Points, in no order, along strands that fork, close into loops and pass close to each other.
In the rows, zero is written as 128.
Two points are linked if the straight distance between their rows is under 88.7. Some points are linked to none.
Z_126: [157 145 128 124 124 144  47 181 116 143 130 136  69 104 133 117 108 102
  96 109 154 106]
Z_186: [117 132 147  95 110 124 155 112 154 103 103 112 146 176 140 131 127 139
 117 123 152 171]
Z_236: [140 112 135 113 113 130 131 166 124 134 102 128 100 146 128 145 107 146
 157  63 113 180]
Z_281: [121 139 133 152 130 178 203  89 137  84 136 164 145 152 172 106 130 160
 126 146 176 118]
Z_798: [160  96 135  97 155  98 124 153 138 124  66 150  95 144 158 116 139 119
  90 107 106 197]
Z_608: [112 122 112 133 161 122 133 119 137 113 123 149 149 140 165  87 136 159
  71 177  98 172]
Z_255: [181 139 109 148 171 116 131 120 136 135  80 178 108 102 124 164 142 143
 124 137  83 151]
Z_50: [ 74 100 149  85  80 126 104 169 109 125 113 108 140 169 167 116 127 131
 140  69 136 174]
Z_400: [145 203 159 144 111 162 148 138 130 118 109 157 120 164 111 171 156 156
 167 112 116 135]
Z_81: [123  91 112 122 144 121 169  87 105 121 117  77 161 119  90 180 163 103
 195  83 143  75]
Z_717: [141 185 147 107  90 115  98  96 153 128 144 105 166 138 120 140 156 139
  93 190 109 129]
Z_218: [116 162 114 116  94 140  26 147 111 145 148 114 148  93 125 109 151 128
  87 138  90  71]
Z_641: [158 114  74 131 145 126 115 135 114 139  90 142 131 106  66 184 127 114
 160  70  62 133]
Z_832: [169 166 116 158 130 124 133 147 128 132 136 185  92 129 143 123 122 171
 120 147  69 163]
Z_434: [116  87  99 135 152 108 112 155 108 115  95 174 105 115 190  83 115 128
  78 121 101 167]
Z_224: [111 152 157 134 118 175 127 132  94 116 116 106 122 142 167 127 164 139
 174  77 160 108]
Z_861: [ 93 117 129 138 107 168 175 113  85 104 148 102 145 147 142 153 136 155
 195  53 126 113]
Z_252: [152 127 105  68 113 114  52 135 143 140 126 113 120  93 126 104 117 109
  69 143  94 110]
Z_41: [170 167 124 120  72 122 136 132 158 111 173 172 124 155 116 120 115 171
  93 167  45 179]
Z_184: [173 123 102 165 137 122 186 107 151 127 133 149 102 123  97 157  92 145
 152 125 117 141]
Z_209: [ 77 119 143 113  96  98 163  94 159  98 134 105 209 176 136 128 122 161
 100 154 118 178]
Z_843: [138 185 171  86 102 107  95 122 158 109 116  95 157 147 130 143 174 129
  81 182 133 163]
Z_978: [ 87 182 130 178 111 143 113  96 102 130 173 106 160 126 123 122 126 130
 151 168 179  72]
Z_418: [ 98 138 142 148  99 155 101 170  92 125 150 145  96 154 183  67 106 143
 141  99 144 159]
Z_560: [104  93 137  81 119  89 140 104 156 114  96  85 161 158 127 138 129 112
 125 119 135 174]
Z_159: [145 167  92 150 119 152  79 127 115 149 173 156 118  94 140  92 108 157
 108 161  78 114]
Z_240: [157 204 132 153 106 162  79 136 114 147 155 129 122 122  94 153 132 126
 167 123 101 109]
Z_782: [145  91 129 108 151  95 101 176 116 113  77 175  80 133 182  97 140 130
  91 129  89 185]
Z_363: [139 146 197 105 110 124 161 152 151 132 127 104  78 155 134 136 145  94
 152 111 232 112]
Z_464: [148 185 153 133 128 148  80 148 141 140 143 128  87 118 154 104 127 110
 116 168 186 114]
Z_590: [ 94 104 119 112 113 113 142 129 124 144 169 105 127 134 137  78  80  97
 135 140 175 134]
Z_648: [105 110  87 149  97 152  74 175  84 130 159 120 108 122 140 100  70 113
 149  77 156 119]
Z_210: [188 158 146 128 125 119 135 138 179 149 140 129  89 115  69 180 121 101
 157 138 146 119]
Z_197: [147 187 110 187 161 156 105 135 101 138 131 198 106 100 155 104 141 163
 122 173  94 114]
Z_492: [ 71 112 167 108  96 101 118  98 101 126 110  70 183 147 132 154 164 151
 130 117 192 104]
Z_309: [ 77  95 158 101 116 152 172 132 114 101 120 150 133 168 167 121 154 176
 145  87  94 177]
Z_757: [102 135 140 111 112 133  48 210  91 120 100 159  88 148 159  84 157 130
 127 112 124 141]
Z_981: [ 92 177 144 147  60 130  91 126 114 131 185  95 148 159 146  92 110 123
 123 136 164 132]
Z_872: [ 91 150 143 135 102 166 131 135  81 122 123 105 142 153 138 155 164 146
 190  67 135 102]
Z_814: [121  63  82 144 162 119 186  83 125 117 118 106 145 114 112 134 112 124
 163 111 121 115]
Z_931: [ 75 165 168 161  95 137  64 146  76 140 141 127 162 151 147 109 169 148
 143 127 133 107]
Z_745: [138 132 141 152 119 162 207 118 154  90 155 165 123 160 155  93 103 145
 128 150 190 120]
Z_10: [150 113 101 120 129 108 164  97 162 119 125 134 136 141 106 139  99 137
 114 136  87 186]
Z_596: [137 188 178 135 150 185 165  92 128 101  96 164 128 148 152 157 216 163
 138 135 140 111]
Z_652: [173  73  98 123 137  82 168  94 154 116 103 142 115 154 129 146  87 123
 102 136  74 204]
Z_875: [141 109  87 126 144 110 108 121 126 138  86 137 162 121  67 183 162 116
 143  90  34 139]
Z_397: [107 101 122 126  68 151 193 133 123  95 170 112 117 180 139 105  73 144
 170  71 159 148]
Z_581: [122 158 124 137 118 114 140  96 138 139 144 104 153 122  88 158 129 119
 151 158 148 102]
Z_527: [123 125 142 150 154 144 111 169  88 117 101 198  64 130 201  81 153 158
 120 129 120 137]
Z_555: [149  77 117 121 167 128 162 134 126 117 103 127  84 114 142 120 118 104
 151  91 171 112]
Z_151: [ 89  84  83 154 133 133 167 102 107 116 135 102 175 123 115 136 102 143
 170  84 109 120]
Z_359: [157 151 131  98 127 110  96 132 153 137  88 111 150 124  86 184 160 109
 138 114  87 150]
Z_958: [ 69 132 124 147 149 140  65 156  81 124 139 139 188 105 128 104 144 145
  81 154  87  73]
Z_880: [ 86 145 110 158 152 128  94 105  99 147 145 115 170  84 103 126 150  97
 116 182 165  36]
Z_168: [ 55 101 176 114 121 133 128  98  86 117 123  82 172 139 179 133 168 161
 121 105 193 109]
Z_597: [104 155 138 106  86 115 108 131 153 117 152 105 163 159 147 116 120 134
  95 161 118 167]
Z_890: [133 158 113 158 151 109 206  61 147 141 149 131 175 108  77 152 150 114
 153 193 134  79]
Z_770: [160 179 189 142  90 126 147 157 173 159 188 133  82 123 108 108 114  91
 116 156 203 102]
Z_335: [111 110 113 118 125 111  82 171 106 132 128 159 121 120 143 107 142 145
 108 150  64 146]
Z_484: [ 97  99  96 139  85 114 209 113 133 121 185  92 155 150  90 123  74 128
 184 105 140 126]
Z_941: [ 99 121 171 102  90 145 119 160 111 115 119  96 105 156 170 112 111 129
 159  59 174 157]
Z_593: [133 125 135 122 111 114 190 124 151 130 144 115 118 148  97 140  97 114
 157 119 161 124]
Z_202: [121 150 147 120  71 122 159 136 147 114 150 105 133 168 113 138 100 117
 151 127 176 136]
Z_265: [ 83 152 139 116  67 111  89 108 124 136 179  81 176 144 130 115 106 133
 108 152 139 139]
Z_706: [ 77 151 132 156 128 140  80 119  87 136 118 105 193 109  95 163 158 130
 135 119 145  60]
Z_615: [108 165  97 153 133 151  83 110 113 150 171 111 145  81 111 122 136 100
 136 165 155  38]
Z_956: [ 89  94 149  84 100  84 118 108 136 121  90  78 189 153 127 152 139 135
 120 103 115 169]
Z_659: [ 62  98 119 146 175 138  80 154  91 115 122 130 181 108 158  76 144 142
  59 146 109  89]
Z_816: [100  80 123 118 174  99  90 144 111 117  93 132 171 120 142  96 158 133
  61 157  64 147]
Z_696: [178 184 142 176 113 151 133 120 163 132 177 171  76 126 121 122 103 137
 108 171 163 106]
Z_225: [ 53 108 169 113 100 138 155 121  97 107 131 124 153 172 163 134 171 176
 147  91 113 157]
Z_984: [117 164 115 166 148 122 158  68 146 136 138 111 178 116  73 172 150 133
 153 175 120  85]
Z_258: [178 169 144 158 146 142 138 135 164 128 131 156  80 121 123 137 115 136
 116 160 160 123]
Z_873: [146 178 202 138 116 157 135 148 150 107 131 147  80 159 157 108 139 123
 124 143 222 108]
Z_594: [ 51  91 180 115 113 146 139 113  80 108 137  94 183 152 168 145 176 169
 139  86 134 130]
Z_473: [137 114 107 116 154 118  88 124 133 136 140 138 119 103 179  69 109 122
  64 187 139 133]
Z_68: [143 107  99 120 138 103 104  94 147 138 100 109 190 115  60 192 152 107
 131 126  53 128]
Z_916: [139 132 135 105 124  87 110  94 151 133  85  89 184 135  72 203 174 119
 138 129  85 142]
Z_556: [130 138 130 132 135 166 100 173  95 132  91 163 101 126 125 149 177 131
 179  64 120 104]
Z_185: [ 88 135 115 162 124 159 186  88 131  96 154 135 177 148 153  99 121 162
 122 156 162 106]
Z_191: [ 94 152 119 160 103 149  85 136  85 135 130  96 168 109 102 159 150 122
 168  94 148  72]
Z_21: [120 129 139 128 158 183 128 152  92 121 101 142 107 119 167 137 171 137
 173  74 146 108]
Z_42: [128 102 138 107 185 183 140 140  90  97  99 132  95 111 187 130 175 119
 150  73 174  95]
Z_959: [103 104 117 110 168  98  86 110 131 134 107 101 163  97 102 121 163  85
  91 170 147  72]
Z_618: [131 138  92 113  83 123 122 121 135 146 164  92 144 131  66 171  75 111
 180 111 103 139]
Z_549: [123 158  95 166 165 153 115 112 116 138 109 135 158  98  96 159 152 139
 151 130 111  91]
Z_622: [161 139 127 133 158 151 108 161 118 134  83 161  87 109 121 149 150 131
 151  86 123 122]
Z_835: [ 91 117 121 140 102 147 111 167  95 132 135 132 123 147 158  96 104 153
 154  93 119 159]
Z_624: [162  92 114 124 119  98 178 141 130 153 148 100 110 120  64 149  88  90
 182  91 130 125]
Z_744: [138 177 177 140 148 154 104 142 144 126 110 129  86 147 172  96 144 119
 123 160 217 115]
Z_145: [170 143 172  73 100  88 105 139 189 159 151 102  87 117 105 121 112  77
  94 163 149 133]
Z_43: [165 120 161 113  86  93 185 171 181 160 170 101 101 133  68 150 101  86
 147  84 172 149]
Z_282: [138  72 126 107 168 137 193  86 114 109 103  92 131 123 124 167 171 112
 176  83 147  98]
Z_44: [138 104  69 130 109 119 127 119 123 142 145 102 149 104  63 173  85 104
 173  83  93 119]
Z_213: [ 86  92  85 128 145 116  82 130 102 135 125  94 190 108  64 147 120 107
  80 101  72  87]
Z_781: [166 176 139 112 129 148  59 128 150 150 140 134  92  98 131 120 132 107
  97 179 152  85]
Z_874: [119 150 115 118  84 104 136 104 139 135 158  91 156 138  77 169 103 118
 163 134 125 140]
Z_604: [131 139 125 155 148 124 154 142 120 108 115 204  87 144 171 112 135 176
 121 141  92 161]
Z_761: [ 90 174 149 157  87 157  96 147  95 118 162 126 130 162 169  75 120 137
 140 110 161 142]
Z_825: [ 61  92 118 149 141 147 178  84 122 106 139 114 180 150 168  90 112 167
 120 139 142 131]
Z_541: [171 171 131 100  70 121 124 117 177 116 144 138 144 145 116 126 126 156
  91 175  59 179]
Z_203: [163 165 166 116 115 116 139 130 158 199 183 121  97  77 108  99 105  79
 100 164 162  90]
Z_161: [ 76 134 154 151 144 136  91 141  80 121  99 130 192 115 118 152 178 149
 141 113 105  66]
Z_108: [ 95 174 137 159  95 128 117  89 125 128 161 104 180 135 112 146 138 140
 133 176 148  99]
Z_914: [161 129 138 123 113 132  66 188 129 128 126 135  62 117 133 133  93 109
 126  91 155 139]
Z_294: [126 116  93 138 132 110 128 112 138 127 154 131 157 119 126 115 117 161
 103 159  40 173]
Z_378: [139 124 113 183 134 149 209 116 135 104 171 163 110 138 150  86  80 139
 129 156 183 108]
Z_538: [141 112  81  99 121 128  76 147 117 146 145 118 100  96  87 127  98  77
 110 112 140  82]
Z_794: [165  94 137 133 170  99 137 131 151 116  83 145  75 129 162 124  98 116
  94 123 138 184]
Z_82: [180 146 142  91 106 105 108 117 182 144 157 116  86 125 104 125  91 115
  99 159 124 145]
Z_650: [176 114 160  48 102  74 113 117 192 167 123  86 117 122  97 118 120  72
  83 171 125 145]
Z_688: [105 142 163 138 177 171 122 128 114 118  96 148 107 129 212  81 172 156
 108 147 176 121]
Z_307: [178 125 136 113 160 110  99 138 148 138 105 126  82  97 118 136 115  98
 109 146 161 126]
Z_59: [152 191 133 158 126 152 113 144 123 138 128 154 114 129 117 146 139 149
 160 115 116 124]
Z_300: [101 115 128 119 120 118 130 116 110 129 108  76 165 119  95 171 159 105
 179 102 168  79]
Z_501: [164 173 113 179 117 140 164 111 149 123 189 170  95 125 116 112  79 142
 125 179 152  99]
Z_97: [171 179 147  95 109 120 112 142 175 112 132 140 125 159 126 136 156 141
  80 179  78 177]
Z_642: [110 133  94 140 151 151  71 144 104 134 133 136 134 101 140 108 130 113
 102 132 134  92]
Z_942: [116  88 112 112 141  96  80 168 112 111 109 153 131 116 154  82 163 148
  64 173  58 160]
Z_153: [172 183 190 121  90 119 139 138 185 139 167 147 100 146  94 146 127  99
 110 174 186 118]
Z_291: [161 179  88 187 177 156 103 130 109 143 118 185 119  83 130 130 149 145
 128 156 106  88]
Z_152: [182 188 144 122 114 131 108 136 169 132 148 131  98 126  87 169 120 133
 137 146 114 128]
Z_337: [175 134 166 112 116  99 136 140 178 139 126 126  78 135  93 160 111 106
 139 126 158 147]
Z_591: [123  93 126 116 160  95  96 130 138 124 117 123 190 110 131 107 158 142
  65 188  47 156]
Z_664: [ 97 133 144 139 164 148 104 147 114 121 106 159 122 125 204  67 172 145
  90 164 141 135]
Z_268: [115 118 102 134 155 118 150  99 146 112 143 141 135 136 183  69 105 143
  67 187 134 171]
Z_919: [105 177 155 142 108 161 125 151 119 115 134 140 128 168 167 108 144 141
 132 123 146 144]
Z_587: [126 160 126 142 145 119 172  92 158 116 110 155 190 150 107 162 170 169
 124 165  77 150]
Z_580: [125  81 120 136 165 180 167 129  98  99 127 125  88 125 183 121 136 135
 158  67 174 104]
Z_73: [133  96  92 151 176 129 149 119 107 120  98 160 106 107 181 101 109 142
 104 124 116 153]
Z_841: [177 108  82 112 137 106  95 101 138 151 127 128 113  86  85 136 101 100
 104 145  87 110]
Z_968: [ 91 113 151 102 107  82 126 111 141 109 108  93 198 158 123 143 145 151
  96 144  84 180]
Z_441: [187 164 141 103 140 119 111 130 158 138  82 133 119 134  95 179 145 116
 131 129  99 162]
Z_820: [ 50  71 127 131 143 107 139 110 100 118 137 100 225 139 136 113 108 161
 109 131  81 148]
Z_947: [104  78  88 118 149 140 120 138  99 117  87 102 133 116 117 131 134  94
 133  66 149 101]
Z_156: [ 94 148 114 153 118 147  41 140  95 143 154 127 176  89 121 108 143 134
  96 152  87  70]
Z_966: [113  94 108 130 140 165 172 128  92  98 137 108 123 130 163 124 130 144
 181  67 145 115]
Z_600: [112 150 112 139 130 140 105 115 119 155 176 119 124  91 124 103 110 107
 141 180 159  86]
Z_313: [173 161 131 140 154 144 190 105 154 113  89 174 126 149  96 186 160 166
 161 111  81 147]
Z_385: [ 79  83 108 119 151 108  89 139  92 122 105 113 195 122  97 136 146 121
  87 115  61 100]
Z_111: [ 86 138 125 126  76 115 145 102 155  95 163 119 192 168 144 102 109 148
  87 174 121 165]
Z_146: [164 175 119 134 149 129 146 124 153 140 105 164 141 128  88 189 155 154
 157 125  60 155]
Z_371: [ 80 113 117 154 177 144  97 157  88 114 107 172 142 108 175  77 168 149
  81 151 119  98]
Z_754: [ 65  59 157 110 145 105 148 110 106 107 105 102 208 144 147 122 132 160
 110 113  92 151]
Z_644: [ 90 127 133 104  98 115 130 131 135 123 147  92 138 148 138 118 102 113
 138 129 169 144]
Z_262: [ 83 122 141  93  79 122  96 173 103 130 104 114 135 154 134 138 136 136
 168  75 103 168]
Z_207: [131  87 135  86 125 128 131 149 133 116  78 100 115 151 137 148 119 126
 148  63 116 184]
Z_739: [120 201 143 149  70 143  49 149  94 142 159 128 133 127 110 134 152 135
 159 120  88 114]
Z_923: [110 113 153 114 102 149 117 162 108 122 121  84  90 149 151 114 106 107
 171  63 200 117]
Z_140: [143 169  94 162  90 154  85 140  96 151 183 169 114 107 125 120 111 161
 139 142  52 118]
Z_89: [155 151 185 107  80 104 152 165 183 141 148 114  86 150  75 165 113  89
 147 117 185 140]
Z_474: [147  99 121 132 133 106 177 132 149 137 149 123  99 124 108 109  82 108
 130 135 161 136]
Z_451: [ 92 120 102 139 141 138  94 150 110 134 117 127 158 113 135 118 139 128
 127 116 117 114]
Z_900: [150  62 113 120 115  82 113 156 129 146 145 132  67  91 133 101  65  80
  98 109 156 144]
Z_699: [162 149 169 114  75 114 134 150 175 182 195 126  75 106 101 109  93 100
 101 150 169 114]
Z_173: [130 138  88 130 154 153  71 149  96 131 116 138 106  92 112 114 138  94
  96 138 158  69]
Z_69: [184 144 108 154 178 115 153  88 159 135 106 164 111 115 100 158 124 135
 121 165 100 146]
Z_697: [131 202 166 144 124 157 137 115 122 126 105 149 142 149 126 165 196 155
 146 136 131 111]
Z_806: [107 143 133 141 172 117  97 103 128 133 108 112 180  94 117 147 176 115
 112 181 154  58]
Z_352: [ 83 151 142 154 118 111 104  98 124 131 161  91 214 131 116 140 130 151
 105 188 120 112]
Z_288: [167  92 143 115 111  81 190 156 159 171 146  95 100 118  67 142  97  71
 155  83 157 134]
Z_344: [124  86 122 109 126 138 108 179 106 118 104 109  81 124 140 111  92  99
 144  56 189 117]
Z_689: [125  97 113 154 103 131 149 153 108 136 169 114  92 134 140  96  54 117
 159  98 178 121]
Z_298: [158 136 131 123 129 117 170 127 145 130 112  94 121 131  76 181 138 107
 197  99 150  96]
Z_502: [168 165 151 160 151 157 147 142 148 114 107 168  83 133 145 143 133 156
 128 130 157 133]
Z_206: [124 111 150 123 196 171 162 115 123  99  94 162 101 128 207 103 174 155
 108 130 162 136]
Z_612: [115  65  99 141 123 129 141 148 108 119 137 116  97 124 162  96  69 129
 157  77 152 147]
Z_544: [173 181  92 170 169 156 109 118 122 141 123 152 122  84  90 177 146 135
 154 153 103  82]
Z_532: [142  93 137 116 120 121 104 185 133 132 122 115  73 126 134 118  81 107
 128  87 173 153]
Z_174: [128 122  71 189 168 136 190  88 111 120 140 162 123 110 147 113  89 166
 135 155 118 122]
Z_899: [128 107  84 126  98 134  76 175 101 141 146 135  92 113 134 116  71 116
 120  76 124 133]
Z_25: [135 169 136 137 110 133 122 131 132 175 190 123 105 100 116 100 105  91
 131 183 174  78]
Z_278: [135  94  90 164 173 123 170  89 127 120 117 150 121 114 159  98  96 132
 121 158 140 129]
Z_470: [143 161 153 150 142 199 207 100 129  78 138 179 134 153 174 128 164 168
 141 122 160 113]
Z_952: [136  96 125  97 117  89 142 113 148 167 182 127 100 108 147  62  75  86
  79 185 144 142]
Z_48: [168 125 133 147 151 107 219 101 161 157 158 157 125 113  92 118 102 102
 114 182 148 114]
Z_343: [152  95 103 107 138  88 144 102 138 180 154 133 122  78 123  72  94  74
  80 184 129 106]
Z_231: [122  85 118 136 188 142 164 107 114 109  89 171 112 118 195  98 152 159
 108 122 120 144]
Z_536: [133 183 121 136  63 141  72 155 105 156 177 148 124 137  98 127 116 149
 158 128  55 131]
Z_383: [161  78  94 146 153  88 180  97 128 180 154 148 118  70 118  96  91  59
  88 168 121 112]
Z_741: [126 154 153 125 112 151 155 122 138 108 113 130 126 162 149 128 137 148
 135 115 163 136]
Z_226: [158 142 115 143 149 111 227  78 159 161 165 143 161 111  77 126 122  95
 119 196 135 104]
Z_858: [112  58 117 118 168 128 199  81 115 115 109 102 139 129 131 134 151 111
 155 111 150 108]
Z_269: [170 104 154 102 105  96 127 144 188 127 132 113  84 153 103 149  91 109
 122 110 148 184]
Z_279: [147 173 123 140 150 121 126 109 155 128 123 150 160 123 114 143 165 160
 100 180  65 142]
Z_189: [143  91  83 113 116 112  88 163 109 143 137 132  84  96 117 113  68  82
  93  96 152 116]
Z_266: [184  77  93 110 138  91 111 117 139 148 113 126 101 107  77 151 100  70
 111 121  96 122]
Z_531: [158 140 121 109 111 111 131 108 169 134 146 125 124 141 102 137  93 124
 111 155 102 160]
Z_585: [ 90  72 118  81 131 123 102 140 107 110  77  73 138 134 101 149 145  69
 133  55 155 103]
Z_774: [168 175 112 141  96 124 116 141 135 135 156 173  99 142 113 139 112 166
 130 147  48 157]
Z_877: [163  86  84 161 162 103 176 113 109 181 157 147 103  55 107  96  91  78
 109 152 142  84]
Z_583: [147 140 109 139 136 120 103 111 142 139 149 146 158  92 145  96 140 166
  73 207  47 130]
Z_139: [159  97 172  97 136 147 153 156 141 109  86 137  58 144 153 151 144 139
 152  44 144 167]
Z_603: [ 86 103 110 141 138 111 130 108 135 124 134 114 194 132 123 124 119 162
 117 140  76 157]
Z_254: [129 108 128  76 152  82 107 109 149 165 107 103 147 106 109 120 157  64
  93 179 149 111]
Z_665: [147  80 116  91 122  91 103 134 141 146 146 124  88 108 143  92  74  84
  87 152 142 150]
Z_614: [186 140 141 125 146 107 159 128 159 146 114 110  96 110  65 182 131  90
 182 121 150 109]
Z_787: [197 131 134 133 157 123 183 120 158 115  70 178  93 144 107 179 144 156
 151  95  80 175]
Z_183: [ 98 105 129 137 149 148 134 148  96  99 110 198  86 152 188  96 164 174
 141 138 103 145]
Z_423: [155 168 137 123 133 132 179  99 170 103  93 156 153 164 101 177 154 146
 126 143 108 154]
Z_766: [ 69 164 153 174 102 149  91 123  81 128 145 104 176 137 153 112 152 148
 147 115 163  95]
Z_568: [ 84 157 159 129  95 136  51 177  88 120 125 141 116 154 153  96 177 139
 138 125 118 131]
Z_199: [170  87 144  79 124  76 139 122 180 122 116 116  88 149 112 134  95  96
 102 127 125 195]
Z_895: [123  66 143  60 142 127 144 120 128 120  71  89 123 143 133 161 148 100
 152  53 144 154]
Z_886: [ 72  94 170  99 135 132 161  85 123 101 108  83 157 143 175 142 176 145
 115 113 172 127]
Z_772: [ 74 147 125 182 122 155 105 117  94 133 159  97 171 120 143 107 122 134
 146 140 162  82]
Z_862: [160 113 133 132 175 126 138 144 128 135  94 133  81 101 126 125 118  96
 133 123 172 100]
Z_422: [104 141 128 150 175 130 116 117 134 124 106 142 156 118 178  89 154 150
  84 188 128 135]
Z_99: [177 154 124 113 122 142  64 148 143 159 139 136  76  88 106 125 102 105
 112 141 149  79]
Z_410: [141  99  89 136 159 107 112  86 146 136 132 123 174 104 134 111 131 145
  74 192  44 153]
Z_992: [135 118 108  95 110 114  76 120 145 144 152 109 137 102 136 101  98 114
  92 162 101 131]
Z_857: [162 113 102 178 176 114 168 118 121 148 143 158  91  80 134 108  99 108
 129 161 157  83]
Z_432: [132  70  97 132 102 118 218 114 137 109 155 106 129 169 101 134  68 131
 175  80 130 152]
Z_964: [188 136 135 157 177 134 155 127 151 122  82 179  78 122 144 150 134 153
 124 126 128 145]
Z_472: [ 88 108 123 125 173 137 132 108 127 116 105 126 154 120 165  97 149 139
 107 149 148 126]
Z_918: [152 140  94 188 152 138 199 101 133 125 168 167 105 113 124 114  78 151
 131 174 147 115]
Z_274: [122 104  81 132 120 130 131 130 108 134 105 107 150 119  78 167 124 130
 183  55  88 127]
Z_142: [152 183 132 119 122 129  89 107 152 142 134 120 156 119 106 153 151 138
 109 167  82 128]
Z_838: [135 133  77 130 143 135  91 146 113 155 144 128  97  76  78 128 113  74
 109 126 151  49]
Z_51: [127 133 150 129 146 141  82 188 103 125  90 176  73 127 186  82 154 138
 109 117 139 151]
Z_26: [104 151 166 104  82 138  88 185  96 126 110 137  98 174 137 126 153 131
 170  71 115 156]
Z_539: [151 123  97 153 174 126 159  89 143 126 116 151 119 110 127 124 118 136
 112 181 127 140]
Z_33: [130 116  91 144 145 131 100 153 104 131 110 163 127 112 137 117 128 134
 114 111  85 145]
Z_113: [ 94  77 118 127 161 116 126 114 119 123  89 122 195 129 109 154 150 135
 126 100  66 123]
Z_481: [ 77 131 143 124 105 116 117 107 108 133 125  81 181 136 112 152 142 131
 149 122 166 103]
Z_340: [ 90  68 131 111 154 147 173  88 120 100 111 108 153 145 165 120 147 152
 136  85 121 159]
Z_78: [166 210 170 115  99 123 114 113 179 135 152 130 110 137  97 163 134 119
 123 180 155 114]
Z_419: [ 59 123 123 174 133 140 105 103  93 133 154 106 206 112 139 119 118 146
 132 153 136  79]
Z_686: [165 188 171  95 122 110 124 134 178 108  92 133 133 165 125 153 167 135
  95 166 117 176]
Z_70: [135 139 102  94 105 130  37 160 123 139 122 126 142  99 122 112 153 121
  75 146  73 103]
Z_639: [ 80 139 162 145 110 156 131 130  80 115 122 146 144 144 140 151 190 165
 191  90 103  96]
Z_823: [115 101  92 138 134 108 161 114 135 142 165 118 126 104 123  91  82 104
 129 161 147 119]
Z_93: [165 120 156  61 100  75 112 118 184 128 123  91 113 156 106 136 112  89
  98 155 117 189]
Z_917: [ 83  79 150  85 130 146 165  99 112  97 120  90 141 150 174 128 145 132
 135  90 163 150]
Z_633: [104 109  78 146 100 133 169 120 103 124 162  86 154 139 105 136  81 139
 208  81 123 111]
Z_415: [148 139 181 106 137 162 145 169 115 117  93 144  75 151 147 162 168 146
 176  59 129 141]
Z_930: [155  90 106 123 132 112 187 117 132 130 117  94 115 134  79 163 108 104
 201  78 131 115]
Z_483: [185 154  96 137 149 123 100 109 146 143 133 163 120  91 142 119 126 150
  87 183  70 129]
Z_545: [142 172 153 142 156 193 191  84 130  83 120 151 133 138 152 163 196 157
 148 131 159  92]
Z_548: [ 98 103 118 123  62 121 201 131 127 115 185  96 142 164 109 110  67 113
 162 108 177 138]
Z_775: [165  72 123 108 123  71 167 105 181 112 111 121 113 173 124 134  77 111
  94 134 103 217]
Z_610: [ 65  98 137 127 139 123 157  93 127 107 129 101 162 140 159  96 124 140
 113 157 172 131]
Z_753: [114 163 116 140  95 141  89 134 110 144 156  90 143 113  88 151 113 101
 172 121 147  87]
Z_887: [161 155 203 128 119 145 189 153 173 110 127 138  80 158 141 131 152 111
 130 126 229 105]
Z_949: [138 111 105 111 149 104 116 112 151 119 148 131 109 117 180  70  96 130
  63 200 130 172]
Z_304: [ 89  73 127 118 159 144 187 105 110 107 110 155 136 147 166 122 156 177
 130 103  87 167]
Z_809: [141 160 177 115 102 145 115 185 116 121  90 151  79 167 127 149 160 141
 174  76 114 155]
Z_482: [ 64 132 147 161 137 116 100 119  95 127 161 108 223 123 138 112 125 167
  93 166 102 109]
Z_864: [160 129  80 145 150 120 106 110 128 151 131 151 134  90 119 130 116 127
  97 161  72 124]
Z_72: [154 105 141  63 124  79 104 111 163 170 123 101 130 113  95 121 135  50
  96 172 122 127]
Z_150: [ 97  70 144  67 120 104 116 116 121 116  79  75 151 137 126 162 164  93
 142  65 159 124]
Z_824: [156 178 111 171 140 157  88 123 123 140 163 173  98  97 162  93 110 150
  95 174 119 114]
Z_996: [116 124 116 147  78 143  93 168 100 138 188 104  93 135 127 105  56 111
 156  97 159 126]
Z_165: [ 82  56 136 101 151 113 128 107 118 115  78 113 184 136 135 139 160 136
 117  94  79 152]
Z_323: [165 173 119 125 110 116 117 140 140 135 120 156 124 141  84 170 147 157
 143 139  45 165]
Z_563: [100  85  91 111 126 143 121 157 100 124  97 122 130 122 128 121 119 119
 160  54 119 131]
Z_127: [184 141 151 118 148 125 143 142 159 123  70 147  96 145 112 169 144 140
 147  95  98 176]
Z_490: [ 80 142 146 146 137 153 105 145  87 128 102 151 146 134 129 153 196 162
 164 120  94  90]
Z_805: [152  87 154 108 139 165 176 146 134  92 115 130  70 144 167 146 126 149
 154  55 157 151]
Z_780: [108  99 102 121 116 142 127 162  89 130 114 148 116 139 141 120 102 146
 160  57  93 167]
Z_937: [122 132 178 100 103 123 149 156 128 134 126  76  93 151 131 130 130  94
 173  90 211 104]
Z_953: [129  98 113 129 102 146 200 125 134 106 142 122 111 165 130 137  87 155
 160  65 137 157]
Z_813: [174 144 123 128 162 133  77 155 128 133  95 149  94 105 128 146 139 107
 123 122 129 127]

A tip is a point with one link. Name the tips that can be reached along the links from each point below, in the order of the rows.
Z_659 => Z_473, Z_549, Z_794, Z_992
Z_604 => Z_48
Z_191 => Z_555, Z_753
Z_33 => Z_213, Z_612, Z_266, Z_857
Z_941 => Z_805

A fork is a point with three links, a tip a point with one. Leave the first point through the second and follow the links. Name the first fork or tip that comes.
Z_410, Z_294 => Z_213
Z_664, Z_371 => Z_992
Z_359, Z_916 => Z_581
Z_252, Z_70 => Z_664
Z_151, Z_814 => Z_168
